Points on a hilly landscape, in no order, each with its height.
From any point a ball takes the steepest step (drop divided by distance) to one of its 3 nearest points. It stops when none of these is lower. Distance is the straight distance between rows; heights are no part of it.
J_585 (h 131): [ 10  25  16 -31  13  42 -14  -6 -14 -18  33 -14  11   6  20   2  14 -12
  -1   0   0 -16 -26]
J_164 (h 499): [-13 -16  -5   1  -3  42  -7  24  -4  14   5   5 -19  21 -23   5  10  13
 -20  18 -22  47 -25]
J_272 (h 150): [ 11 -25  -6  32 -11 -60  20 -18  23  -4 -34   0   1 -12 -19 -24 -19  -7
   3 -15  15 -13  32]
J_391 (h 636): [-26  23  -7 -23  15  71 -10  16 -20   5  32  -5  -8  21   3   8  23  12
 -16  22 -28  32 -53]
J_622 (h 162): [-23  13  -2 -23   9  60 -10   9 -21   0  30  -7 -11   9   7   2  23   5
 -15  15 -20  27 -40]
J_520 (h 507): [ 11  25  17 -24  -4   0 -11 -35 -10  -6  33 -12  -2   0  48  11  12 -32
  11  -7  12 -40  -1]
J_370 (h 484): [ -9 -27 -16  16  -2  17   5  31   3  25 -18  11 -21  11 -44   9  -5  25
 -12  18 -19  47  -5]
J_420 (h 366): [  9  20  18 -22  -3 -21   2 -34  -9  -5  17  -8   5  -6  41  10   0 -19
  15 -11  19 -41  19]
J_786 (h 356): [  5  17   4   0  -4  -4 -11 -11  -8  -5  11  -2  11   3  21   8   8 -14
   5  -6   3 -26  -9]
J_906 (h 649): [  4  -5   5   1  12  15  -5  18   2   7  -1   3  -2  -4 -10   3   0  11
 -11  -2  -8  14 -11]
J_27 (h 301): [ 11   9   4  -8  -6 -39  16 -28   4  -4   0 -10  12 -10  21  -4 -12 -13
  18 -14  19 -37  31]
J_299 (h 535): [  9  16  12  -8  10  19 -12   1  -6  -7  19  -8   9   4  12   7   8  -5
  -4  -4  -3 -13 -20]
J_600 (h 437): [ -6 -21 -13  12   3  12   9  30   6  22 -15   5 -19   5 -35   7  -6  23
 -13  13 -15  37  -5]
J_86 (h 171): [ -9 -13  -8  19 -14 -22   0   8  11  -5 -24  13  12  -7 -14 -10  -8   5
   8  -1   4   5  11]
J_678 (h 241): [-11 -33 -29  24   4 -17   6  28  18   5 -39  20  -6  -7 -41 -19 -15  23
  -6   4  -8  40  23]
J_101 (h 414): [  9   3   1   5   6 -63  15 -28  18 -20  -7 -10  13 -13  24 -12 -14 -19
  15 -23  26 -38  43]
J_835 (h 187): [ -6 -24 -24  23   7 -13   6  28  14   8 -34  17  -6  -5 -35 -13 -15  23
 -10   3 -11  36  15]
J_221 (h 329): [ -3 -15  -4  16 -19 -32  14 -11   9  -4 -22   5   8 -10 -13 -12 -10  -1
  12  -4  13 -11  17]
J_574 (h 557): [ 10   7   7  -1   9  11 -11  11  -1  -3   6  -2   6   1   0   4   1   2
  -6  -5  -3  -2 -13]
J_861 (h 588): [ 2  1  1  7  8  4 -8 20  1  0 -6  4  5 -2 -3  7 -1  9 -8 -3 -6  4 -4]
J_681 (h 472): [ -5 -19  -6  20 -20 -33  11  -7  13  -6 -30   8   6 -11 -24 -13 -12  -1
  11  -6  15  -2  20]
J_14 (h 440): [  2  18  19 -26   9  50 -11   4 -15  -8  31  -9   1   1  12   2  12  -2
 -10   4  -7   6 -28]
J_290 (h 359): [  8  10   3   4  -3  -4 -10   0  -7  -5   4  -1   9  -1  12   7   8  -5
   2  -4   1 -16  -7]
J_869 (h 618): [-13 -38 -28  24  -8  23  -2  40   2  29 -23  20 -18  19 -63   3  -8  30
  -7  27 -24  56  -9]
J_57 (h 372): [  8  19  11 -12  -8  -7  -9 -28 -13  -4  18  -6   4   2  39  11   8 -21
  11  -7   9 -38   5]
J_59 (h 549): [ 15  41  34 -41  10 -25  -9 -43   0 -19  30 -14  13  -9  64  19   1 -33
  17 -10  26 -66  20]
J_662 (h 189): [ -7 -21 -21  19   7  -8   7  30  12  10 -28  15  -5  -8 -27 -11 -12  18
  -9   5  -9  32  11]
J_594 (h 578): [-13 -32 -24  20  -7  27  -4  40   1  31 -19  17 -17  23 -55   4  -7  29
 -10  27 -26  54 -13]
J_425 (h 486): [ 13  23  17 -24   8 -35   7 -34   2 -13  14 -14  15 -11  44   9  -6 -20
  20 -15  21 -50  30]
J_390 (h 584): [ -5 -23 -10   7  -1  22   2  26   2  25  -7   6 -19  11 -37   9  -1  24
 -12  17 -22  40 -12]
J_688 (h 240): [  5  32  17 -34  12  48 -13  -8 -17 -14  34 -15  12   4  22   3  11 -10
  -3   4  -3 -13 -28]
J_380 (h 293): [  8   0   1   5  -7 -41  20 -23   6  -6  -7  -8   8 -13  10 -13 -17  -9
  14 -14  18 -26  30]
J_186 (h 550): [ 16  35  31 -38   9 -24  -4 -41  -4 -13  28 -13  12 -10  62  16   1 -31
  17 -11  23 -54  21]
J_197 (h 502): [  1  -4   1   8  13  11  -3  23   3   8  -5   3  -5  -2 -11   5  -2  14
 -11   1 -10  16  -8]
J_673 (h 74): [  9 -14  -4  19  -6 -55  24 -20  15 -10 -21  -5   6 -10  -7 -21 -17 -11
  10 -17  21 -22  33]
J_946 (h 512): [  7  32  13 -23   2  10 -14 -34 -12 -13  40 -22   1   4  52  11  19 -29
   9  -1   7 -42 -12]
J_291 (h 462): [  9  24   8 -20  -1   7 -14 -28 -13 -10  31 -14   4  10  42  10  16 -30
   4  -3   4 -39 -13]
J_396 (h 319): [  7  17  11 -10 -12 -14  -1 -29 -12   0  13  -4   1  -3  36  11   5 -17
  13  -5  13 -35   8]
J_610 (h 576): [-11 -26 -14  11  -2  28  -2  27   2  25  -7  12 -21  20 -39  10  -1  24
 -16  21 -21  48 -16]
J_379 (h 163): [-17  24   7 -28   7  70  -9   9 -26  -2  34  -5  -9   3  19   7  23   0
 -10  14 -21  18 -42]
J_524 (h 509): [ 11   6  10  -5   9  22 -11   5  -3  -7  16  -5   4   5   8   5   7   1
  -5  -1  -7  -2 -18]
J_659 (h 191): [ -4  -6   1  15 -18 -26   7 -11   4  -1 -17   5   8  -6  -4  -8  -9   2
  13  -5   9 -12  13]
J_133 (h 474): [  8  13   4   2   0   2 -14  -5  -6  -5  10  -4  13   4  16   7   8  -8
   0  -3   4 -21 -13]
J_837 (h 358): [ 11  16  12 -16  -1 -33  13 -30  -5  -4   7 -11   9  -8  32   7  -9 -16
  18 -13  20 -40  27]
J_521 (h 577): [  8   5  11  -6  13  24  -8  14  -4  -1  12  -3  -1  -1  -3   7   5   5
  -8   0  -4   9 -18]
J_540 (h 675): [-25  27  -5 -28  17  78 -11  18 -26   6  37 -10  -6  19  11  14  25  10
 -13  23 -33  24 -52]
J_591 (h 255): [  5  32  13 -36   9  43 -17 -14 -14 -16  38 -21  14   9  25   4  12 -16
   1   0  -1 -25 -27]
J_550 (h 532): [  5   4  15 -12  10  33  -8  11  -7  -4  14  -6  -5   2  -2   4   8   3
 -10   0  -8  13 -19]
J_933 (h 565): [-15 -27 -17  14  -3  37  -9  35   1  23  -6  12 -17  28 -44   6   3  23
 -14  25 -24  52 -20]
J_651 (h 386): [  9  25   8 -22   4  16 -18 -22 -12 -15  31 -18   9   9  32   9  16 -23
   1  -3   4 -33 -18]
J_774 (h 567): [ -2 -11   0  10 -19 -34  17 -20   6  -2 -17  -1   9  -9  -4 -13 -11  -2
  14  -8  16 -17  21]
J_539 (h 258): [ -5  -7 -12  16   4  -8   1  24   6   3 -23  15   2  -9 -19  -3  -7  17
  -7   0  -6  18   6]
J_818 (h 303): [  7   7   4  -5 -11 -33  17 -26  -3  -4  -1  -6   7  -8  17  -3 -11 -10
  18 -14  19 -30  25]
J_503 (h 423): [  4 -28  -6  31 -18 -50  21 -12  26  -1 -38   6   2 -16 -28 -20 -14  -5
   8  -6  14  -7  24]
J_645 (h 343): [  9  22  17 -29   9  43 -12  -6 -12 -13  32 -14  10   3  18   1  13  -5
  -6   0  -2  -6 -27]
J_163 (h 587): [-10 -29 -12  26 -16 -31   6   7  21  -6 -38  18   6 -10 -36 -19  -9   9
   7   0   8  13  14]
J_562 (h 406): [ 13  27  24 -27  -4 -12  -4 -38 -12  -7  28 -12   0  -4  54  15   4 -29
  12 -10  16 -45  13]
J_886 (h 190): [ -7  -9  -9  15  -8 -15  -2  11   6  -4 -20  12  10  -8 -10  -3  -5   6
   3  -3   5   0   3]
J_639 (h 415): [ -3   8  18 -19   6  47  -8  10 -12  -3  23  -5  -7   0   4   2  13   1
 -10   6  -9  18 -22]
J_541 (h 451): [ 12  22  14 -21  -5 -10  -6 -34 -12  -4  24  -8   1   0  48  13   9 -25
  14  -9  13 -38   9]
J_75 (h 228): [ -9 -31 -30  25   7  -9  12  32  13  15 -36  15 -11  -9 -39 -12 -16  27
  -6   8 -13  42  13]
J_975 (h 516): [ 15  26  18 -22  -2 -14  -4 -34 -11  -4  21 -12   2  -2  46  12   4 -23
  14  -9  16 -40  15]
J_784 (h 562): [ 11  14   7  -3   6  14 -15   1  -7  -8  16  -4  10   3  13  10   9  -5
  -3  -4  -2 -15 -19]
J_604 (h 441): [ -8 -26 -27  18  10   3  13  32   9  19 -31  13 -18  -2 -40  -2  -9  25
 -10  11 -14  40   4]
J_874 (h 572): [-13 -29 -16  13  -7  30  -6  32  -2  29 -12  15 -19  19 -46   6  -2  25
 -15  24 -22  51 -14]
J_671 (h 367): [  2 -13  -7  11  10   6   4  27   5  15 -17   6  -9  -5 -22   2  -4  20
 -13   5 -12  25  -4]
J_475 (h 281): [  7  33  15 -31   9  31 -16 -21 -11 -17  40 -23  16  11  34   3  16 -22
  -1   2   2 -35 -30]
J_310 (h 243): [-20   3   3 -15   5  56  -8  14 -14   3  21  -3 -14  14  -2   5  19   7
 -12  14 -18  35 -35]
J_864 (h 332): [  2  28  18 -35   9  58 -17  -3 -20 -10  35 -10   4   0  20   0  15  -4
  -5   3  -3  -2 -31]
J_966 (h 638): [ -9 -33 -35  26   5   1  17  35  11  22 -32  16 -20   0 -55 -11 -16  30
  -7  15 -18  50   9]
J_682 (h 357): [ 16  33  28 -34   3 -13  -7 -37  -9 -11  30 -13   0  -5  59  16   3 -28
  13 -10  20 -46  14]
J_551 (h 307): [-19  -7  -3  -9   3  49  -9  16 -10   8  14   3 -17  19 -11   3  14   9
 -15  15 -21  43 -30]
J_876 (h 265): [ -5 -12 -14  17   9  -3   5  28   9   8 -23  10  -3  -5 -21   0 -10  17
  -5   3  -9  27   4]
J_513 (h 498): [  4 -14  -5  13 -17 -40  19 -17  10  -6 -19   0   9 -12 -10 -14 -14  -4
  12 -10  15 -15  24]
J_289 (h 403): [ -4 -12   4  -1   6  30   0  19  -3  13   3   0 -17   5 -21   6   4  14
 -14  10 -14  32 -15]
J_71 (h 495): [  7  20  10 -15  -3   3 -13 -25 -12  -7  25 -14   5   5  41  10  14 -24
   4  -5   6 -35  -7]
J_593 (h 770): [-13 -42 -34  32  -5  18   5  39   6  32 -31  20 -13  15 -67   1 -11  33
  -7  26 -25  55  -2]
J_878 (h 574): [ -7 -23 -11  23 -14 -35   6   3  18  -5 -33  13   8  -8 -29 -18 -12   9
   8  -1   8   5  17]
J_752 (h 164): [ 10  -2  -1   8   3 -56  19 -25  13 -14 -11  -9  11 -12  12 -15 -16 -16
  14 -19  25 -33  41]
J_949 (h 708): [ -9 -38 -34  29  -1   9  13  36   9  29 -31  14 -20   5 -62  -4 -14  29
  -9  21 -20  50   2]
J_692 (h 407): [ -5 -23 -18  18   8   1  11  30   7  21 -24  11 -13  -3 -39   2  -9  26
 -13  10 -15  39   5]
J_984 (h 551): [-17 -19 -16   6  -1  42 -13  29   0  18   2  12 -22  26 -34   3   5  20
 -17  21 -24  50 -29]
J_890 (h 248): [ -3  -7  -7  16   2  -8  -3  20   5   5 -18  12   4  -8 -12   1  -3  13
  -4  -2  -2  10   5]
J_598 (h 114): [  0  -7   2   2  12  20   1  20   2   9   0   2  -9   1 -18   6   0  14
 -14   8 -13  27 -10]
J_141 (h 373): [ 15 -21  -4  40 -10 -91  15 -16  27  -6 -44  10   3  -8  -3 -26 -18 -11
  11 -23  23 -16  58]
J_418 (h 322): [  9 -10  -1   9 -10 -44  24 -22   8  -9 -18  -5   6 -13   0 -20 -15  -9
  10 -14  17 -23  30]
J_769 (h 434): [  7  23  13 -18  -5  -6 -11 -30 -11  -9  24 -11   3   3  47  12  11 -26
  10  -6   9 -37   0]
J_373 (h 494): [  9  21   9 -15   5  18 -16 -15  -9 -14  29 -15  11  10  27  10  17 -20
   0  -3   1 -27 -23]
J_230 (h 261): [-10 -14 -13  19  -3 -17   2  20   8  -3 -24  13   8  -6 -19 -11  -6  13
   1  -2  -2  15   9]
J_465 (h 220): [  6  10   6  -5 -12 -12  -4 -22 -11   0   8  -2   7   0  24  11   4 -14
   9  -7  10 -26   3]
J_764 (h 215): [  5   0   0   3 -15 -33  15 -19   0  -4  -7  -1   8  -4   7  -9 -10  -4
  16  -7  15 -24  21]
J_579 (h 858): [ 11  -5  -3  20   1 -74  17 -26  20 -18 -19  -3   9  -9  11 -22 -14 -17
  11 -24  23 -26  47]
J_788 (h 529): [-20 -11 -12   0  -2  45 -11  27  -5  12   8   5 -18  28 -25   4  10  18
 -19  23 -24  48 -31]
J_592 (h 573): [ -9 -34 -28  24   2   6  15  36  11  25 -30  13 -18   3 -53  -5 -13  29
  -5  17 -17  46   3]
J_23 (h 517): [ -4 -10  10  -9   6  38  -3  15  -8   7  11  -2 -15   5 -10   6  10  10
 -15   6 -14  32 -21]
J_315 (h 177): [ 10   4   0  -2  -3 -44  18 -28   5  -9  -5 -10  10 -12  14 -10 -11 -11
  15 -16  21 -33  32]
J_388 (h 570): [  0 -36  -8  33 -18 -45  12  -1  27  -5 -44  13   3 -10 -42 -19 -14   2
   6  -6   9   7  24]
J_492 (h 315): [ 14 -19  -3  29  -9 -61  22 -21  23  -2 -28  -6   3  -8 -13 -24 -21 -11
   6 -17  19 -17  39]
J_921 (h 571): [-24   9 -13 -14  11  66  -9  22 -13   5  24  -3 -11  22  -7   4  18  13
 -21  21 -27  39 -44]
J_399 (h 316): [ 10  17  14 -17  -6 -19   8 -32  -9  -2  15  -8   7  -6  39   8  -4 -17
  17 -10  17 -37  18]
J_708 (h 554): [-22   3 -13 -11   7  61 -14  23 -11   8  21   4 -13  27 -16   1  14  10
 -20  22 -25  41 -41]
J_960 (h 225): [  1  14   2   4  -7  -6  -9  -9  -7  -1   7   1   8  -1  19   8   7  -7
   3  -5   5 -21  -6]
J_858 (h 253): [  5  10   9  -7 -14 -19   2 -25  -9   2   5  -3   6  -4  25   9   1 -12
  15  -7  13 -31  12]
J_436 (h 466): [-13 -15  -2  -2  -1  36  -7  22  -3  15   6   7 -19  16 -23   5   7  15
 -15  16 -19  43 -21]
J_881 (h 424): [ 10  20  12 -19   3 -39  13 -30  -1 -14   9  -9  13 -10  34   5  -7 -17
  21 -15  23 -45  32]
J_757 (h 354): [ 18 -25  -6  41  -8 -81  14 -14  30  -1 -40   3  -1  -7 -13 -26 -20 -10
   6 -21  18 -14  50]
J_756 (h 683): [  4   4   3   5   9   6  -7  18   1   1  -2   4   5  -1  -3   6   2   9
  -8  -3  -6   2 -10]
J_706 (h 145): [ -8 -16  -7  18 -15 -24   5   4   9  -7 -26  14  10 -10 -20 -12  -7   7
   8  -3   8   3  13]
J_833 (h 346): [ 10  34  22 -32   2   1 -10 -41 -11 -13  38 -18  -3   0  61  10  17 -35
   8  -2  13 -48   1]
J_464 (h 172): [ -5   2  -3   9 -15 -17   2  -8  -2  -4 -12   8   9  -6   4  -2  -3   0
  11  -6   7 -14   8]
J_212 (h 458): [ -8   7  11 -22   7  50  -7   8 -12  -1  24  -3 -11   6   3   5  14   6
 -12   7 -12  27 -26]
J_896 (h 595): [  8  19  10 -12   7  17 -18 -12  -9 -12  25 -13  11   6  19   8  14 -16
  -1  -4   1 -25 -22]
J_94 (h 282): [-10  23  14 -28   9  61 -11   3 -22  -4  33  -6  -7  -3  18   2  20   1
  -7   8 -11  12 -35]
J_56 (h 404): [ 14 -17  -2  31  -4 -85  14 -21  26 -10 -32   1   4  -8   2 -22 -19 -16
  12 -27  26 -21  54]
J_453 (h 537): [ 17  34  26 -35  10 -33  -1 -38   2 -12  24 -11  13 -13  57  15  -6 -25
  17 -14  26 -60  26]
J_529 (h 594): [-23  14  -8 -19  11  68 -12  18 -18   2  29  -3  -8  21  -1   6  21  13
 -18  20 -27  34 -46]
J_526 (h 360): [ -6  13  16 -26   8  54 -10   2 -16  -5  27  -9  -6   1  10   2  18   0
  -8   6  -7  18 -26]
J_961 (h 539): [  8   5   7   4   8   9 -12   9  -1  -1   4   0   5   1   4   6   3   1
  -6  -3  -5  -4 -14]
J_657 (h 159): [ -3   3   1   6 -13 -16   1  -7  -2  -4  -6   6   9  -1   9   1   0  -4
  11  -5   9 -17   2]
J_853 (h 227): [ -8 -15 -17  20   4  -7   3  27  10   5 -28  13   3  -9 -22  -7 -10  19
  -4   0  -5  22   9]
J_274 (h 375): [-11  -3   9 -12   3  45  -9  16  -9   6  15   0 -16  11  -8   6  11   6
 -14  12 -16  36 -25]
J_615 (h 183): [ -3   3   1   5 -18 -22   8 -14  -1  -1  -6   1   8  -6   8  -1  -5  -5
  15  -8  12 -20  11]
J_512 (h 353): [ 11  -2  -3   8  -2 -50  21 -24  10 -11  -9  -9  12 -11   6 -15 -16 -10
  15 -19  24 -27  35]
J_824 (h 464): [  9  15   2 -12   7 -49  14 -31   8 -13   4 -12  15 -11  32  -3 -10 -19
  20 -20  24 -43  36]
J_103 (h 614): [-10 -33 -14  31  -9 -35   1  12  26  -7 -44  20   4  -8 -40 -22 -12  11
   5  -1   6  24  22]
J_223 (h 317): [ 10  29  12 -25   8  25 -18 -19 -14 -17  40 -15  13   8  29   8  15 -23
   0   0   2 -34 -23]
J_545 (h 120): [  0   8   1   4 -13 -12  -3  -7  -5  -2   0   3   9   1  14   6   3  -8
   7  -4   5 -19  -3]
J_128 (h 226): [-10 -19 -15  22  -6 -24   4  16  18  -4 -32  19   7  -9 -25 -14  -9  12
   1  -1   2  19  14]
J_79 (h 410): [  5   5   3   6   1  -2  -9   8  -1  -1   4   5   7   0   6   7   4   1
   0  -5  -2 -12  -9]
J_661 (h 394): [  0 -12  -1   9   5  14   4  26   5  12  -8   4 -12   0 -23   8  -4  17
 -14   4 -10  28  -6]
J_333 (h 212): [-15  14   9 -26   3  59  -7   8 -21  -4  30  -6  -7   5  11   4  19   3
  -9  14 -15  23 -35]
J_457 (h 300): [  7  13   8 -12  -8 -29  14 -26  -4  -3   4  -7   7  -8  23   0  -9 -10
  16 -14  16 -35  22]
J_922 (h 276): [  1  36  17 -39  11  61 -12  -5 -23 -13  39 -14   8   2  24   0  13  -7
  -1   6  -3 -12 -30]
J_238 (h 393): [ 17 -20  -5  34  -4 -74  18 -20  25  -7 -31  -6   2  -8  -4 -25 -18 -11
   5 -23  22 -17  44]
J_732 (h 184): [  2   1  -1   7 -11 -13  -6  -2  -3   1  -3   6   9  -3   8   4   0  -3
   4  -4   2 -14  -2]
J_694 (h 639): [  5   0  11  -3   9  25  -5  15   0   1  10  -3  -6   1  -7   7   4  10
 -16   3  -7  18 -15]
J_970 (h 487): [ -8 -26 -25  20   5   4  14  33  10  23 -29  13 -19   1 -49  -3 -12  25
 -11  14 -20  44   3]
J_705 (h 536): [-12 -33 -22  20  -2  21   5  34   3  28 -23  15 -20  16 -54   6  -5  28
  -7  22 -23  52  -5]
J_564 (h 633): [  2 -23  -3  21 -18 -40  18 -13  15  -4 -28   4   6 -10 -23 -20 -16  -1
   7  -8  14 -11  22]
J_248 (h 201): [-12 -26 -22  23   1 -20   1  23  18   2 -35  19   0  -9 -33 -16 -12  17
  -3   0  -1  29  17]
J_908 (h 274): [  0   3  -3  10  -4  -8  -8   9  -2  -1  -7   8  10  -1   4   7   3   2
   1  -3   0 -10  -5]
J_249 (h 302): [ 16 -27  -8  41  -9 -67  17 -13  27  -3 -40   3  -1 -10 -20 -24 -19  -8
   3 -18  16 -10  39]
J_638 (h 331): [  6  33   9 -28   6  19 -13 -28 -11 -19  39 -23  12  10  38  11  19 -27
   3   0   3 -42 -18]
J_44 (h 606): [ -2 -17  -3   4   5  20   2  24   2  18  -6   4 -18   5 -28   9   2  20
 -15  12 -14  38  -9]
J_389 (h 569): [-10 -21 -10   5  -2  33  -5  26  -2  21  -4   8 -22  20 -33   6   3  20
 -14  16 -21  46 -20]
J_925 (h 85): [-20  22   0 -27  11  68  -7  13 -24   2  33  -8  -9   9  12   8  25   2
 -13  19 -23  25 -47]
J_517 (h 152): [-10 -20 -21  23   3 -13   5  26  14   6 -34  20   1  -8 -30 -13 -12  22
  -4  -2  -6  30  14]
J_959 (h 490): [  8  11  18 -12  13  30 -10   8  -9  -5  18  -7   3   2   3   4   8   0
  -9  -1  -3   2 -18]
J_442 (h 465): [ -7 -27 -22  18   3   7  12  31   8  21 -25  12 -20  -1 -43   1 -10  27
 -10  16 -19  43  -2]
J_968 (h 180): [  7  10   3   1 -13 -13  -4 -14  -8  -1   3   1   7  -3  20  10   2 -10
  10  -7   8 -27   0]
J_148 (h 575): [ 11  19  13 -12  12  27 -15  -2  -7 -10  25 -12   9   3  12   5  10  -7
  -6  -3   0 -11 -23]
J_980 (h 390): [ -1  -1  -1  10   5  -3  -5  22   5  -1 -15   7   7  -6 -10   5  -3   9
  -5   0  -4   5  -2]
J_561 (h 693): [-21  29   2 -32  17  79 -14  11 -30   2  39 -11  -7  10  22  16  32   6
 -12  20 -30  16 -52]
J_81 (h 493): [  7  16   7  -6  -6  -5  -9 -20 -10  -3  18  -8   5   2  29   9  11 -21
   6  -3   7 -34  -8]
J_998 (h 598): [ -2  -1  15 -10   6  36  -4  12  -7   2  13  -3  -8   2  -4   5   9   6
 -11   5 -10  21 -19]
J_599 (h 448): [ 15  25  22 -28   0 -20   0 -37  -8  -7  20 -11   4  -7  49  12   1 -25
  17 -11  18 -46  22]
J_583 (h 279): [  9  13  11 -11 -11 -19   5 -28 -10   0  11  -7   3  -6  31   6   0 -17
  17 -11  16 -35  16]
J_244 (h 511): [ 13  29  21 -27   6 -36   4 -35   4 -14  17 -12  14 -10  47  11  -7 -23
  22 -16  25 -52  28]
J_108 (h 405): [  8  13   6  -7   5 -46  16 -30   6 -14   3 -12  16 -12  25  -3 -12 -16
  18 -15  24 -38  34]
J_710 (h 199): [ -5  -5  -7  17  -6 -15  -2   7   6  -3 -16  12  10  -8  -5  -3  -1   6
   4  -4   1  -3   2]
J_269 (h 545): [-20  -7 -13  -5   2  54 -13  23  -8   9  16   0 -17  27 -22   1  14  15
 -20  22 -23  49 -38]
J_964 (h 185): [-10 -15 -11  23 -10 -23   2  10  13  -4 -30  17  11  -5 -22 -12  -8   8
   5  -2   5   8  12]
J_22 (h 379): [ -2 -16  -9  10   9  11   6  29   4  15 -15   8 -13  -1 -28   5  -7  22
 -12   7 -16  33  -3]
J_11 (h 370): [ 16 -19  -6  35  -7 -79  15 -17  26  -6 -39   5   3  -5  -6 -28 -18 -12
   7 -24  18 -17  52]
J_350 (h 670): [-26  28  -8 -26  19  76 -10  19 -23   8  36  -6  -5  20   6  13  26   8
 -15  23 -29  27 -54]
J_628 (h 254): [-2  5 -3 11 -4 -9 -4  6  0 -3 -8 10 11 -4  2  4  0  6  2 -3 -1 -4 -4]
J_493 (h 128): [ 12  31  23 -31  -1  -8 -13 -40 -11 -11  32 -15  -1  -1  59  13  10 -30
  12  -6  14 -44   9]
J_283 (h 321): [ -3 -13 -10  11  10   4   4  29   6  12 -18   8 -11  -5 -23   0  -6  19
  -9   6 -12  26  -1]
J_217 (h 530): [  7 -19  -4  21 -16 -44  20 -18  16  -6 -26   0   3 -12 -17 -18 -17  -3
   9 -11  18 -14  26]
J_21 (h 371): [ -4 -16 -15  16  11   2   9  29   6  14 -22  11  -9  -6 -31   1  -9  23
 -12   6 -14  32   5]
J_597 (h 463): [  4  10  19 -18  12  42 -10   6 -12  -8  22  -7  -2   1   6   3   8  -1
 -11   1  -5   8 -21]
J_18 (h 363): [-12  35  14 -35  12  68 -12   1 -27  -7  37  -7  -3  -2  25   5  26  -3
  -4  11 -11   8 -38]
J_403 (h 429): [ 15  37  31 -39   3  -8 -11 -44  -6 -15  36 -16   2  -7  68  15   6 -35
  15  -9  23 -51  16]
J_320 (h 585): [ -6 -18  -5   3   0  25   0  26  -1  19  -5   6 -18  13 -31  10   1  19
 -15  15 -18  40 -15]
J_168 (h 383): [ -1  -9  -7  12   9   2  -1  25   5   8 -15  10  -1  -5 -19   1  -6  17
  -9   3 -11  23  -2]
J_773 (h 245): [ -9 -22 -17  23  -2 -19   2  21  17  -1 -32  18   4  -8 -27 -15 -10  18
  -2  -1   1  21  16]
J_582 (h 538): [ -2 -27  -4  27 -18 -37  11  -7  18  -7 -35  10   8 -10 -32 -18 -11   0
   7  -5  13   2  22]
J_260 (h 195): [ -7  -9  -8  16 -18 -27   7  -3   7  -5 -22  10  10 -12  -9  -7 -10   2
   9  -1   8  -7  13]
J_305 (h 655): [-13 -36 -31  22  -6  16   9  34   8  29 -25  16 -17  13 -62   1  -9  29
  -7  26 -22  52  -4]
J_438 (h 613): [ 10  21   9 -12   1   9 -18 -15  -8  -9  26  -8   7   8  25   8  11 -20
   3  -4   4 -29 -17]
J_198 (h 272): [  6   6   6  -5 -13 -24  10 -22  -8  -2  -2  -3   8  -5  22   2  -7 -12
  16 -10  13 -28  16]
J_690 (h 527): [ 10   5  12  -2  10  19 -13  11  -2  -1  11  -2   7   2   4   7   3   2
 -11  -2  -2  -3 -17]
J_199 (h 339): [ 10 -30  -7  35 -14 -56  20 -10  28   1 -40   6   1 -12 -32 -24 -20  -4
   6 -11  14  -4  30]
J_267 (h 687): [ 12  -3  -3  14   2 -68  14 -26  19 -19 -18  -6  10  -9  13 -20 -13 -17
  15 -26  25 -31  41]
J_846 (h 392): [-10 -11   1  -5  -1  41  -4  16  -5  13  10   1 -20  15 -14   6  10  13
 -16  14 -15  38 -24]
J_483 (h 506): [ 10  21  10 -16   8 -47  10 -33   6 -19   8  -8  18 -16  39   2  -6 -22
  21 -15  26 -54  38]

For each start below, name the point where the ball stops.
J_896: J_585
J_56: J_272
J_483: J_545
J_425: J_545
J_71: J_545
J_453: J_545
